Points on a hilly landscape, in no order, each with its height.
From any point a climber takes the steepest step (rise divided by distance) to one of its 6 nearest points. It stops when none of these is higher. Distance is the straight distance between rows; heights are no part of it.
Goz height 4.05: [162 101 156 174 130  99 113 105 145 131  97 171  98 108 130 144  86 137
 103 152 120 130 135  93 129 144 126 108 111 168 135]
biko height 3.33: [186 176 147  93 139 136  94 149 160 127 144 142  51 130 113 133  79 103
 183 114  76  92 153 107 118 120  82 114  70 172 190]
mes height 2.75: [178 176 112  87 136 154 100 153 142 141 149 116  69 113 116 128 103  81
 194 120  55 114 180 120 147 138  77 126 104 171 183]
zinu height 1.77: [153 178 111  64 113 144 100 164  96 155 213 121 169 155 112 114 142 114
 114  98  93 129 132 120 161 140  84 128  89 183 102]
Dubil height 1.32: [140 166 132 104 133 155 121 162  58 179 206 145 194 177 112 107 144 124
 124  94 133 131 108 120 139 135  93 117  94 155  85]
pozu height 4.43: [ 88 130 115 131 100 103 128 123 192  94  93  83 113 107 100 168 121  91
 160 157  92 116 146 134 149 125 137 143 188  93 192]
rovu height 3.78: [ 91 105 113 119 142 126 151 120 135  99 109  95 120 137 130 121 155 150
  98 161 189 170 120 140 101 117 174 143 179  56 112]
rit height 0.75: [123 127 142 169 129 167 142 156  91 147 146 162 187 128 161  85 151 153
 102  89 197 151 103 147 135 109 127 128 102 114  88]
kege height 4.03: [103 138 121  98 128 140 131 154 124 109 204  78 162 129 126  96 145  89
 141 115  96 131 103 133 169 155 121 148 124 127 120]
kup height 4.39: [ 68 148  78  97 140 144 167 123  91 108 222  60 160 142 132 106 204 113
 138  94 135 125 111 162 138 114 160 174 147  69 137]
Fuso height 3.31: [120  97 137 132 134 104 138 120 144 130  98 141 124 121 126 107 121 150
 101 156 165 161 123 140 124 131 154 128 173 100 118]
pebos height 2.05: [104  91 134 160 120  89 125 127 144 117  88 145 105 106 103 147 100 129
 106 183 143 124 136 111 130 128 134 123 134 115 141]
foze height 3.69: [111 130 127  95 125 136 142 176 121 117 199  95 161 142 129 103 157 104
 140 109 108 134  95 153 170 148 119 148 136 143  97]
zegoz height 5.50: [ 62 125  85 109 132 120 152 103 148  94 154  48 132 114 112 144 160 117
 133 115 113 122 126 158 131 112 174 144 186  75 166]
sep height 5.54: [153 115 151 160 121  99 101  90 140 146  75 140  87 107 128 145  77 138
 122 165 116 107 144 107 116 128 109 109  94 156 149]
Pesem height 3.48: [104 124 116 137 135 151 169 118 103 117 128 108 149 145 137 117 168 155
 102 149 190 169 140 148 107 116 159 138 184  71  70]
Rir height 3.40: [193 167 155 114 163 130 108 131 155 146 110 138  43 131 119 136  79 119
 170 148  95 109 160 102 122 139  81 100  59 166 200]
nol height 5.26: [184 113 152 149 107 154  97 103 106 149  76 190 151 151 143 129 131 145
 152  54  97 107 111  92 120 139 127  95  50 191  85]
Lop height 4.55: [ 57 163  81 147 122 123 134 126 172  90 153  65 139 112 109 165 146  76
 135 126  93 101 117 133 117  97 142 165 182  71 236]
Valef height 5.20: [ 39 117  71  90 125 141 155 129 135  85 178  57 135 110 127 135 174 113
 134 120 113 142 112 143 125 123 157 159 177  73 163]
mitov height 1.81: [ 94  89 102 162 116 132 143 121 145 112  70 135 121 101 137 138 136 150
  74 167 159 157 148 131  94  99 197 124 195  60  97]
Fura height 4.80: [ 52 136  88 119 146 122 155 107 162  97 176  77 134 118 123 146 146  80
 154 129 103 115 132 157 141 130 139 165 161  81 213]
tofos height 2.41: [ 99  79 135 180 109 119 133 117 133 122  62 161 131  98 158 121 131 170
  89 105 154 141 127 123 131 126 159 116 146  95 101]
fes height 3.02: [190 159 153 122 158 118  98 106 145 147  94 150  63 145 126 165  76  99
 184 166 101 106 155 102 110 137  79 125  90 147 185]
puvot height 4.15: [206 148 144 125 147 105  94 114 141 142 109 161  71 146 129 129  68 120
 173 145 100 112 143  95 101 125  94 103  86 167 171]
tuf height 0.05: [ 82  94  99 161 122 144 143 124 112 109  85 134 138 112 160 126 164 164
  64 134 198 158 141 170  83 117 165 124 183  89  80]
bis height 4.57: [ 97 117 106  90 136 124 142 123 138 117 167  86 132 144 101 117 147 104
 157 137 116 138  94 153 156 138 131 151 156 111 136]
Rifa height 1.87: [154 144 139 120 121  95  95 127 154 124  81 139  73 119 110 163  72  99
 161 180 134 100 142 102 148 141 111 127 140 137 176]
Bulin height 2.22: [102  90 140 171  98  92  95 118 159 116  51 164  90  80 143 157  94 142
  81 173 138 125 131  99 132 119 159 106 148 114 152]
deg height 4.78: [ 93 130 107 109 141 154 162 141 102  94 171  79 165 175 139 103 190 127
 125 123 166 158 105 163 116 110 141 160 164  79  68]
gapa height 4.47: [107 115 111 146 119 105 134 137 155 108 103 114 113 107 116 147  97 152
  72 173 161 141 127 129 112 108 191 136 177  78 147]
gafug height 2.93: [160 135 142 136 145 106 103 112 155 141 101 152  92 130 126 157  71 104
 162 181 108 102 154 107 117 145  82 120 114 165 178]
Bapu height 4.87: [133 103 154 154 134 106 120 129 121 140 121 173 140 112 151 109 122 149
 109 115 153 138 112 127 128 126 117  99 108 156 104]
dig height 2.63: [114 131 128 141 127  82  96 138 177  90  66 144  98 105 120 177  74 123
  91 200 130 134 142 102 119 139 135 133 173  81 165]
zozi height 5.96: [118 132 115 118 132 152 188 161  93 137 183 109 172 157 124  75 164 144
 117 110 163 144 120 158 137 116 132 131 152 108  67]
zef height 3.12: [125 130 145 101 139 104 131 132 148 120 155 115 137 112 103 129 114 105
 152 169 126 148 120 128 145 133 129 133 145 132 141]
momas height 4.30: [192 168 144 109 146 144 106 129 120 149 153 154  86 158 112 117 101 137
 176 123  81 118 133 100 110 148  88 115  67 192 147]
dav height 4.84: [ 75 134  62 119 122 134 138 101 187 100 108  51 114  79 109 176 145 114
 123 142  97 109 125 160 106  88 170 138 197  57 210]
Palos height 3.61: [169 199 164  93 117 129 110 161  72 187 186 145 181 177 125 124 137 136
 131  95 130 118 125 106  94 145  87  88  67 177  92]
fem height 2.77: [210 190 129  94 152 113 105 137 167 126 107 156  41 124 121 138  80 108
 192 121  56  85 128 134 135 116  89 118  84 174 198]
kuvaf height 4.29: [117 119 108  98 139 100 156 130 144 109 169 104 140 127 115 138 137 115
 139 149 152 137 117 154 161 137 129 149 152 116 123]
pud height 1.80: [142 130 156 133 144 131 153 151 111 140 178 146 175 155 133 102 135 146
 131 133 164 136 101 118 132 124 117 134 120 135  99]
nulu height 2.21: [173 191 100  86 132 149 102 147 163 139 127 117  58 128 124 145  81  83
 204 137  50  78 148 130 129 128  70 132 102 178 204]
Kon height 5.16: [ 54 143  82 110 134 126 150 105 149  95 168  53 126 120  96 127 147 115
 138 128 103 121 125 137 142 134 160 150 164  85 184]
rufu height 2.64: [143 132 138 113 142 128 146 167  93 146 202 116 169 170 118 105 146 141
 122 127 156 162  97 141 158 135 115 145 131 138  74]
rof height 2.94: [118 134 116  73 131 129 128 138 141 111 181 108 130 130 117 131 121  88
 170 138 106 138 130 130 145 144  90 151 132 158 135]
Dep height 2.00: [124 161  95 103 133 109 105 116 177 115 140 128  86 112 125 166  87  47
 183 121  63  97 149 131 152 125  86 153 146 134 194]
Mav height 4.77: [ 73 112  67 108 134 120 150 109 142 106 121  65 107 143 116 140 158 129
 115 169 155 145 117 157 131 104 174 156 207  49 127]
zisa height 3.26: [ 95 149 101  96 120 127 121 119 178 104 163  78 129 104 118 149 130  72
 168 138  73 102 123 163 161 128 110 157 166 124 197]
vodo height 4.48: [105 116 101  86 131 115 152 124 148  83 127  96 121 127 115 118 142 130
 132 147 147 133 122 158 143 126 154 138 170  97 146]
mevis height 5.25: [ 53 133  91 126 128 121 139 102 183  88 127  66 133 114 117 175 151 110
 166 132  90  95 132 151 134 111 149 150 182  82 206]
tira height 4.44: [ 79 127 119 103 130 121 145 128 169  90 139  89 125 121 102 162 120 106
 137 156 116 138 112 154 156 133 135 171 177  98 164]
zire height 3.49: [106 153 113  84 127 124 121 131 142  99 199 108 125 133 118 116 137  83
 148 118  96 139 131 118 156 144 118 162 124 153 144]
som height 3.43: [140 123 145 135 126  86 120 108 149 132 106 154 108 123 120 139  91 137
 132 168 119 102 136 100 118 142 110 130 125 136 139]
pufa height 5.02: [213 121 162 150 138  96  84  82 145 151  67 162  81 125 143 133  95 148
 134 108  92 111 158  89 104 128 101  98  47 181 162]
rozoz height 3.68: [188 161 145  87 154 120 117 127 112 165 183 138 126 143 106 138  99 114
 165 143  97 108 141 100 119 131  84 104  87 169 136]
Bikof height 5.48: [182 134 139 128 157 125 110 115 135 169 118 142 112 139 119 130  86 123
 154 141 123 115 135  92 123 143  93 108  78 183 151]
fos height 3.98: [139 110 150 143 155 107 125 113 123 146 107 173 117 112 128 126 101 151
 112 126 148 109 112 108 137 146 110 120 105 142 128]
Lek height 2.04: [ 82  98 107 162 116 170 163 106  90 109 116 122 159 133 159 117 166 154
  87 152 203 173 159 163 115 105 167 127 194  66  52]
zafar height 2.20: [148 136 123 105 144  93 108 137 148 124 122 120 112 116 112 158  90 110
 165 169 109 100 141 121 165 141 106 124 133 148 143]
lefa height 2.97: [147 112 146 130 139 105 108 121 127 122 133 151 113 118 115 134 109 149
 124 155 139 127 119  91 137 138 118 140 125 134 134]
Mez height 5.58: [189 138 161 157 115 119 115  89 136 150  65 171 132 127 148 139 119 143
 134  78  94  96 130  95 117 146 121 111  60 193 112]
zodo height 2.66: [ 95 121 117 135 140 169 184 132  85 127 139 114 153 155 158 101 173 149
 108 154 226 162 120 184 119 116 137 136 169  90  59]
Nar height 2.86: [127 132 108 111 114 115 126 116 162 109 110 109  77 112 121 168 101  92
 181 167  92 107 152 127 165 125 100 139 154 136 173]
duvu height 3.71: [148 111 167 163 112 134 133 129  86 162 101 175 173 102 164  94 142 155
  83  74 159 137 111 121 119 133 118 112 102 143  95]
rokid height 3.29: [214 210 144  67 119 137  81 167  63 190 196 129 144 191  93  84 141 125
 136  82  82 113 135 106 103 151  96 116  69 205 129]
futiz height 5.04: [193 182 165 148  95 154 102 139  78 197 137 156 157 174 118 128 138 142
 122  58 115 119 118  90  89 149 108  97  53 185  78]
Bebis height 4.86: [187  99 152 172 111 100 101  79 164 138   8 163  60 134 128 156 106 141
 113 109  72  99 164  82  95 120 120  95  59 192 151]
gabop height 3.46: [199 198 126  77 141 151  96 162 147 141 163 132  73 149 103 120  83  95
 178 101  55 111 148 128 123 139  72 117  65 183 176]
Lir height 1.74: [125 130 135 133 129 103 137 128 120 141 142 138 127 111 149 100 127 144
 105 131 173 152 114 113 131  99 148 143 138 120  99]
Kasab height 4.56: [ 70 142 101 111 137 134 149 133 144  93 209  89 150 108 117 105 160  82
 146 112 118 123 119 142 162 158 142 167 148  88 159]
gomu height 4.66: [173 136 159 138 150 129  95 117 110 170 142 170 143 128 121 130 117 135
 133 120 128 129 114  84 115 121  99 110  61 175 116]
git height 5.00: [180 104 187 141  87 157  91 114 109 125  32 176 162 122 146 123 144 145
 147  51 125 122 116 122 139 153 124 123  67 183  70]
Sif height 5.19: [ 86 104 118  89 138 151 167 122 132  86 173  90 138 135 118 103 168 102
 147 132 121 127 109 148 161 122 155 151 163  89 131]
bamu height 3.70: [129 124 128  96 138 103 134 126 145 101 140 129 116 122 107 136 113 135
 145 159 149 132 125 143 151 136 113 135 141 121 138]
seg height 3.77: [128 130 131  98 137 107 118 136 150 105 142 107  94  96 114 146 104  95
 156 178 120 117 127 142 142 125 118 150 153 129 162]
kipak height 4.69: [ 36 132  74 114 149 142 146 105 163  67 172  37 132  95 133 148 176  91
 121 116 107 120 138 138 114 121 149 155 185  70 229]
fusav height 2.39: [125  74 123 180 106 182 148 148  67 132  96 153 154 101 172 103 142 177
  93  61 170 141 133 152 130 119 160 117 144  94  68]
Pefu height 6.08: [111 115 120 121 130  97 120 125 191 104  80 102 122 113 101 151  98 141
 116 171 132 121 133 130 141 113 168 137 194  74 162]
pegas height 4.00: [124 101 139 177 106  96  79  97 146 139  34 171  86 112 126 153  93 135
  91 149  98  96 159  84 117 128 138 114 101 150 154]
bir height 5.14: [193 156 154 147 131 138 103 104 115 173 135 168 122 147 126 129 118 135
 161 103 109 129 134  88  93 117 103  89  38 177 134]
Mut height 3.92: [ 89 136  97  98 130 133 141 118 167  85 189  90 126 101 116 126 150  83
 169 116  79 128 124 137 152 156 122 147 158 126 179]
lugud height 3.25: [116  97 136 177 113 131 140 122 113 145  96 179 147 103 168 106 129 161
  90  98 164 137 143 128 115 138 138 115 115 129  99]
Noke height 3.44: [118 136 131 105 144 137 155 153 108 131 181 105 151 146 118 102 142 133
 123 126 156 146 113 132 139 114 123 135 152 123 109]
razis height 2.74: [126 121 133 129 131  94 138 124 129 125 124 128 122 111 120 124 118 124
 119 175 148 136 126 120 141 132 115 117 135 115 123]
mavoz height 1.97: [154 172  96  80 127 149  97 129 142 109 157 115 105 134 116 147 103  87
 181 136  60  95 152 142 151 146  85 145 100 162 175]
biv height 3.01: [110 106 120 160 119  92 119 125 147 106  89 136 113 100 118 123 105 150
  72 179 145 145 125 121 131 141 148 109 154  85 156]
vado height 3.06: [160 167 157 124 120 140 113 140  68 192 168 166 176 163 130 111 136 145
 116  83 127 132 116 112 112 126  77 108  72 171  90]
fef height 5.03: [ 79 128  87 100 152 149 172 105 120  91 162  55 132 144 131 117 175 127
 138 136 153 155 127 173 138 113 173 169 185  65 117]
kisog height 4.82: [112 111 109 113 136  99 149 136 159 108 115 109 109 139 111 132 115 145
 119 168 146 145 128 136 123 121 152 124 173  75 143]
Vam height 4.54: [ 67 125  72 101 136 172 171 112  74 109 189  70 164 201 138 100 196 133
 127 115 164 148 128 181 135 113 138 164 166  89  56]
pab height 3.45: [110  85 143 174 106 129 143 138  99 118  64 162 144  99 138 122 125 172
  99  82 153 148 122 131 128 136 138 118 102 117  83]
sudus height 5.92: [ 98 118  95 114 136 111 176 123 122 112 158  83 135 142 125 114 166 141
 122 131 155 160 108 156 149 111 145 154 181  83 100]
Vog height 5.28: [164  98 171 170 111 108  94  82 143 143  29 183  92 124 141 142 107 151
 106 115  91 102 148  97 135 140 129 100  65 185 124]
vus height 2.28: [111 119 142 148 128  98 131 120 146 131  85 145 123 101 127 120 101 142
  89 149 171 142 124 106 124 125 136 119 144 108 118]
zes height 4.64: [143  87 175 170 112 170  95 126  85 148  71 160 177 127 136 116 127 167
 121  43 125 113 111 106 137 141 134  90  63 173  75]
kulor height 4.50: [146 110 164 148 123 111 119 130 119 166  93 170 156 121 154 116 131 151
 104  80 141 129 107 100 104 136 113 114  82 167  99]
Renir height 2.15: [128 135 144 109 135 115 119 145 116 143 166 123 139 119 123 117 120 125
 134 150 134 135 120 116 148 134 112 131 117 148 109]
dute height 5.07: [ 84 115 111 119 104 118 136 120 151  83  97  78 103 104 104 158 110 128
 116 176 115 118 141 147 108 106 181 137 205  47 169]
detav height 4.62: [142  74 157 172  89 153 101 135  91 141  46 177 160 113 160 129 153 151
 137  56 144 131 114 125 134 135 137  97  92 168  80]
tuva height 5.56: [147 142 166 147 129 159 148 164  79 168 148 150 192 143 134  83 129 167
 120  94 169 130 112 147 127 132  99 111  84 147  84]
pufit height 3.76: [128 147 104  92 117 141 143 170  90 143 217 107 178 159 130  90 168 121
 128  93 118 151 105 143 157 132  94 154 110 133  98]
bave height 1.04: [100 130 120 178 132 131 156 135 127 124  92 163 135 110 159 109 137 170
  96 131 174 152 127 148 126 112 168 124 164  95 105]
lor height 4.32: [ 99 131 117  72 134 149 160 149 101 115 198  84 155 149 140  89 187 121
 147 124 133 150 108 161 153 116 133 152 143 109  89]
Ronaz height 4.85: [ 79 141 109 103 128 120 152 125 182  77 126  66 111 111  97 167 137 104
 154 145 115 105 119 139 135 126 150 151 171  70 187]
tane height 2.18: [112 120 113 159 141 143 169 122 112 136 125 124 155 148 164 106 164 137
  89 125 193 155 122 162 107 111 158 129 174  86  88]
vud height 2.65: [113  90 150 182 106 103 110 117 146 123  37 165 122 103 133 142 134 138
  93 115 129 134 132 106 136 145 144 132 118 121 136]
Tafal height 5.32: [190 134 176 166 127 123 107 110 105 187 109 165 139 142 145 132 132 143
 121  61  99 115 122  96  95 141 123  94  52 193  98]
zuke height 4.06: [ 89  88 101 162 123 115 111 153 166  89  55 109 118 117 125 174 121 155
  42 201 131 156 132 141  91  93 205 114 196  45 154]
ropov height 5.34: [155 101 167 154 101 135  97  99 122 145  44 175 130 124 156 127 131 155
 114  81 104 126 117 108 125 142 125 113  62 208  95]
Libur height 4.45: [ 90 141  89 104 151 165 161 130  87 103 209  74 155 150 112  97 201 115
 132 114 122 138 109 152 139 125 145 147 146 109 103]
rori height 2.87: [149 123 149 130 151 102 120 114 142 133 155 148 111 118 113 142 102 132
 157 155 136 124 141 116 134 146 112 119 117 162 137]
Digo height 5.81: [ 87 100 114 175 115 116 109 145 149  96  49 137  97 119 140 158 127 145
  42 197 136 159 151 119 111 117 204 114 184  53 149]
Sug height 0.86: [122 107 129 151 130 141 159 142 111 142 135 154 140 115 136  86 135 148
  99 126 179 150 128 144 130 109 132 137 158 117  86]
rusog height 0.64: [105  97 143 181 113 171 149 135  80 121  87 152 137 116 160  85 138 168
  74 106 186 157 133 130 112 120 139 121 167  98  80]
puvi height 3.24: [ 88  90 122 160 118  99 129 142 154 112  74 126 119 125 126 137 109 135
  71 194 151 140 139 131  79 107 202 134 195  54 119]
tikiv height 4.16: [120  76 155 172 106 168 134 131 100 136  71 173 155 100 149 111 156 147
 106  62 150 142 113 131 139 128 135 116  87 134  96]
Nupiv height 4.83: [141  84 135 170 110  88 108 100 145 145  51 178 106 110 151 150 110 146
 114 121 101 107 143  90 124 126 134 101  84 162 129]
nilil height 3.73: [ 85 144 104 100 134 117 103 129 151  97 179  90 140 112 113 134 128 108
 147 131  94 114 125 150 177 136 130 141 147 122 164]
sedip height 3.22: [ 87 112  79 138 130 133 156 118 114 122 106 109 126 157 142 139 138 154
  96 182 176 141 141 162  93 102 167 153 197  69  84]
keka height 4.91: [182 128 173 150  82 158 100 111  81 176 106 175 179 134 136 128 140 127
 149  55 102 100 108 108 120 145  94  93  60 180  79]
puraz height 3.03: [157 136 134 142 140 101  96 123 152 136  87 147  77 124 127 180  66 105
 150 194 110  91 144 102 109 130 107 121 110 134 173]
lubo height 2.67: [119 153 108  82 141 118 129 118 168 108 171  97 119 104 101 142 121  79
 163 154  96 109 153 151 151 155  90 139 146 140 163]
nurop height 4.17: [139  70 142 177  71 175 128 144  87 122  65 157 176 121 161  97 146 175
 111  46 158 121 113 145 138 123 137 111 107 132  62]
rul height 0.41: [ 75  76 102 192  98 202 160 122  79 139 107 145 168 129 181 113 167 155
  86 120 200 161 157 179 116 129 165 119 188  77  44]
Nemaf height 5.35: [174 114 168 159 115 146 105 100 119 178 104 166 115 134 135 128 119 134
 138  82 108 109 118  86  98 134 100  93  62 189 109]
ninu height 4.24: [181 178 153 118 126 137  96 141  79 183 180 158 142 173 102 126 141 125
 125  86 117 107 123 113 102 138 104 100  54 178 110]
dudad height 2.52: [137 141 146  89 136 132 140 166 109 147 188 132 161 141 130 122 141 116
 135 115 120 135 112 124 143 130 107 142 108 160 109]
tel height 4.94: [158 133 152 137 121 134 123 136  90 184 134 173 162 120 154 103 129 145
 111  77 136 121 105 106 119 135 114 116  74 163  82]
tuk height 3.95: [ 84 115  94 122 141 149 186 110 109  95 135  93 152 161 141 131 180 139
 103 150 200 163 149 162 116 111 158 144 203  77  70]
Faro height 2.19: [131 121 148 158 132 123 145 137 106 147 141 158 161 117 139 106 145 162
  99 123 180 150 111 136 123 127 120 117 124 119  89]
debi height 5.09: [123  88 123 142 131 102 119 154 180  84  65  78 117 112 108 180  94 131
 122 189 132 130 134 125 111 106 175 140 187  55 173]
Saz height 3.20: [198 175 136  74 149 143 113 150 138 139 144 136  69 128  87 140  95 109
 186 132  74  95 143 128 123 127  58 123  69 176 182]
derof height 3.21: [ 84  96 118 149 129 108 156 129 139 107 102 121 113 132 136 133 130 155
  86 165 182 165 147 113 111 111 193 142 192  71 115]
ruf height 1.71: [142 166 117 105 129 150 109 129 173 114 149 123  74 114 120 145 105  60
 191 127  48  67 147 141 160 121  81 139 126 152 195]
Zivi height 2.88: [107 146 118  96 134 113 125 108 181 109 150  94 118 111 120 160 120  71
 168 139  93 102 155 129 161 140 112 148 165 129 178]
Koz height 4.89: [144 111 145 143 126 110 116 100 120 165 111 184 147 121 147 123 115 137
 124 100 123 119 137  91 121 134 109  93  74 186 124]
pulu height 3.32: [174 153 131  74 144 134  99 141 108 151 161 125 115 129 107 109  90 105
 183 143  76 119 151  97 140 150 100 121  84 175 155]
kupor height 1.95: [106 107 147 176 120 165 160 159 103 146 116 159 167 122 157  87 148 157
  89  78 190 131 119 137 127 130 132 126 122 134  81]
Teb height 2.40: [121 144 126 144 141 146 186 162 107 135 149 137 165 151 145 100 144 137
 109 124 186 161 110 164 139 119 136 118 153 116  66]
ged height 4.52: [ 78 113  85  96 132 176 160 135  73 113 217  57 172 163 144  85 205 117
 120 106 130 145 108 167 133 112 152 167 149  89  85]
befo height 1.70: [104 107 131 181 109 106 124 126 150 118  77 143 108 105 142 121 115 158
  63 142 144 149 111 117 120 112 174 123 167  88 116]
nopa height 1.72: [ 82 115 107 174 141 171 160 128  66 115 132 122 177 151 164 117 181 154
  93 139 216 148 147 186 112 113 160 151 188  83  56]
vab height 3.87: [189 189 123  79 128 144  82 153 120 150 196 122  95 151 101 108 122  96
 165 105  72 128 144 115 126 147  88 130  61 196 152]
Reb height 4.88: [174 152 152 149 109 127 106 124  92 182 146 163 163 155 140 124 131 149
 125  80 110 111 106 100  83 142 113  96  50 185  97]
rola height 2.76: [191 177 126  92 144 129 110 123 148 117 137 122  68 136 116 151  89  83
 190 144  80 105 147 127 147 124  99 135 112 176 185]
zukog height 5.61: [ 98 107 119 134 136 134 173 130 123 118 138 110 129 134 123 113 172 156
 125 137 174 154 128 158 121 111 148 145 178  83  77]
Kekik height 5.41: [159 148 135  93 135 124 122 126 146 134 152 140 104 134 117 132 104  94
 169 128 104 114 149 105 141 134  91 123 106 179 147]
fep height 2.31: [126 153 108  85 126 130 106 119 168 124 168 111 111 128 121 161 117  71
 178 146  67  98 149 136 155 146  90 130 130 139 191]
ped height 3.81: [214 151 162 146 147 109 100 102 158 143  68 148  33 128 132 155  71 116
 160 141  77  97 142 118  96 121  88 126  61 163 191]
lota height 3.86: [194 179 159  79 149 148  87 143 119 141 157 130  76 146 115 119  92 116
 177 116  71 115 142 116 118 137  79 120  56 187 163]
Timi height 6.03: [180 180 141  86 141 138 101 133  89 171 183 134 124 151 103 109 140 115
 159 105  96 139 142 113 106 132  88 105  50 190 116]
mim height 3.36: [132 134 150 147 125  99 126 141 108 169 144 163 145 124 141 122 117 140
 115 119 153 125 106 117 127 142 109 123 105 148 102]
dunid height 4.49: [101 102 108 154 118 118 125 145 172  91  84  94 136 116 113 185 116 136
 102 181 137 145 127 130  99 106 208 132 201  42 160]
gik height 4.31: [138 106 168 160 108 159 119 131  76 169  96 165 183 126 151 110 135 145
 118  53 131 114  92 118 132 136 102 103  69 153  69]
kov height 5.37: [162 113 167 151 102 102 106  78 144 144  61 166  98 106 137 131 111 141
 130 100  80 115 129  93 116 132 124 101  46 197 136]
zepab height 2.03: [126 103 132 186 122 135 146 127 115 133 105 190 138 102 153 104 142 172
  93  90 196 127 105 125 118 133 157 106 128 125  96]
sesu height 2.23: [138 117 140 133 130  91 108 133 155 108  88 146  89 115 116 159  77 105
 117 190 131  90 140 113 142 135 127 126 134 137 159]
dibe height 4.92: [156 109 145 163 128 124 112  83 127 162  81 168 119 120 130 125  99 136
 129 109 131 116 112  84 117 120 102 105  95 171 122]
Zab height 2.98: [162 152 120  67 141 137 108 155 127 135 186 126 141 141 112 129 111 114
 162 111  84 142 123 123 162 142  97 130  86 176 137]
poko height 4.38: [ 97 158 103  91 124 159 167 165  96  96 217  86 176 155 126  75 207 113
 141 104 117 147 107 175 165 111 133 149 126 108  87]
neduv height 3.51: [162 143 150  83 140 133 114 145 104 166 184 137 137 153 123 111 132 119
 153 139 110 135 126 115 141 140  95 112  81 183 113]
Dum height 5.05: [140  96 164 160 122 114 105  92 109 147  89 173 146 113 140 130 129 169
 115  77 133 118 130 105 131 136 122 107  78 187  95]
Siv height 1.21: [ 82  98  91 176 127 158 155 122 131 111  78 140 142 127 151 137 151 156
  67 162 193 159 147 152  89 118 177 125 204  61  81]
veb height 4.21: [176 130 164 156 144 138  98 120  82 184 156 170 160 147 136 119 131 149
 131  92 137 120 108 101 106 142  88 108  76 174 100]
Zizof height 2.29: [ 89 119 118 150 122 127 163 145 130 111  96 133 117 132 145 128 139 145
  81 152 174 155 146 149  98 113 176 136 178  74  96]
pobet height 2.35: [141 131 150 104 145 100 131 159 107 144 186 122 168 145 129 113 137 127
 124 123 141 133 105 131 157 127 105 142 129 145 106]
Nekog height 1.39: [150 137 146 141 135 154 170 160  76 159 194 136 172 137 146  84 146 148
  99  90 171 129 112 149 137 138 116 132 130 110  82]
pozak height 3.67: [115 102 145 194 112  88 116 131 182 104  60 130 105  93 112 171  81 133
  77 202 123 150 140 125 110 111 182 101 173  79 166]
Kot height 4.18: [ 87 109 106 109 134 116 156 115 139 100 112  90 122 146 120 154 145 139
 108 174 159 146 131 166  99 112 197 138 204  86  94]
gal height 4.27: [ 74 134  83  80 138 164 162 142 126  93 208  63 166 138 127  92 194  97
 127 104 109 153  95 148 135 140 150 168 136 104 142]
mugug height 5.87: [110 127 123  92 132  90 123 117 158 107 112 112 108 112 106 166 100 109
 145 182 130 104 136 124 149 135 139 139 170 106 163]
Goru height 4.98: [ 94 120 109  85 109 110 136 133 170  66 125  82 112 120 101 168 117 139
 148 161 124 139 118 134 127 112 163 155 192  77 176]

Call two points neighbours if one is among the 6 nearest of the other. Go from one point of each pair to the other, from neighbour to neighbour, staying as high as possible. Name the lowest point that can't be avoided.
sudus, Bikof => lefa
tuva, Bikof => Reb
sudus, zozi => deg
Timi, Bikof => momas
zegoz, Pefu => Ronaz
Bikof, Mez => bir
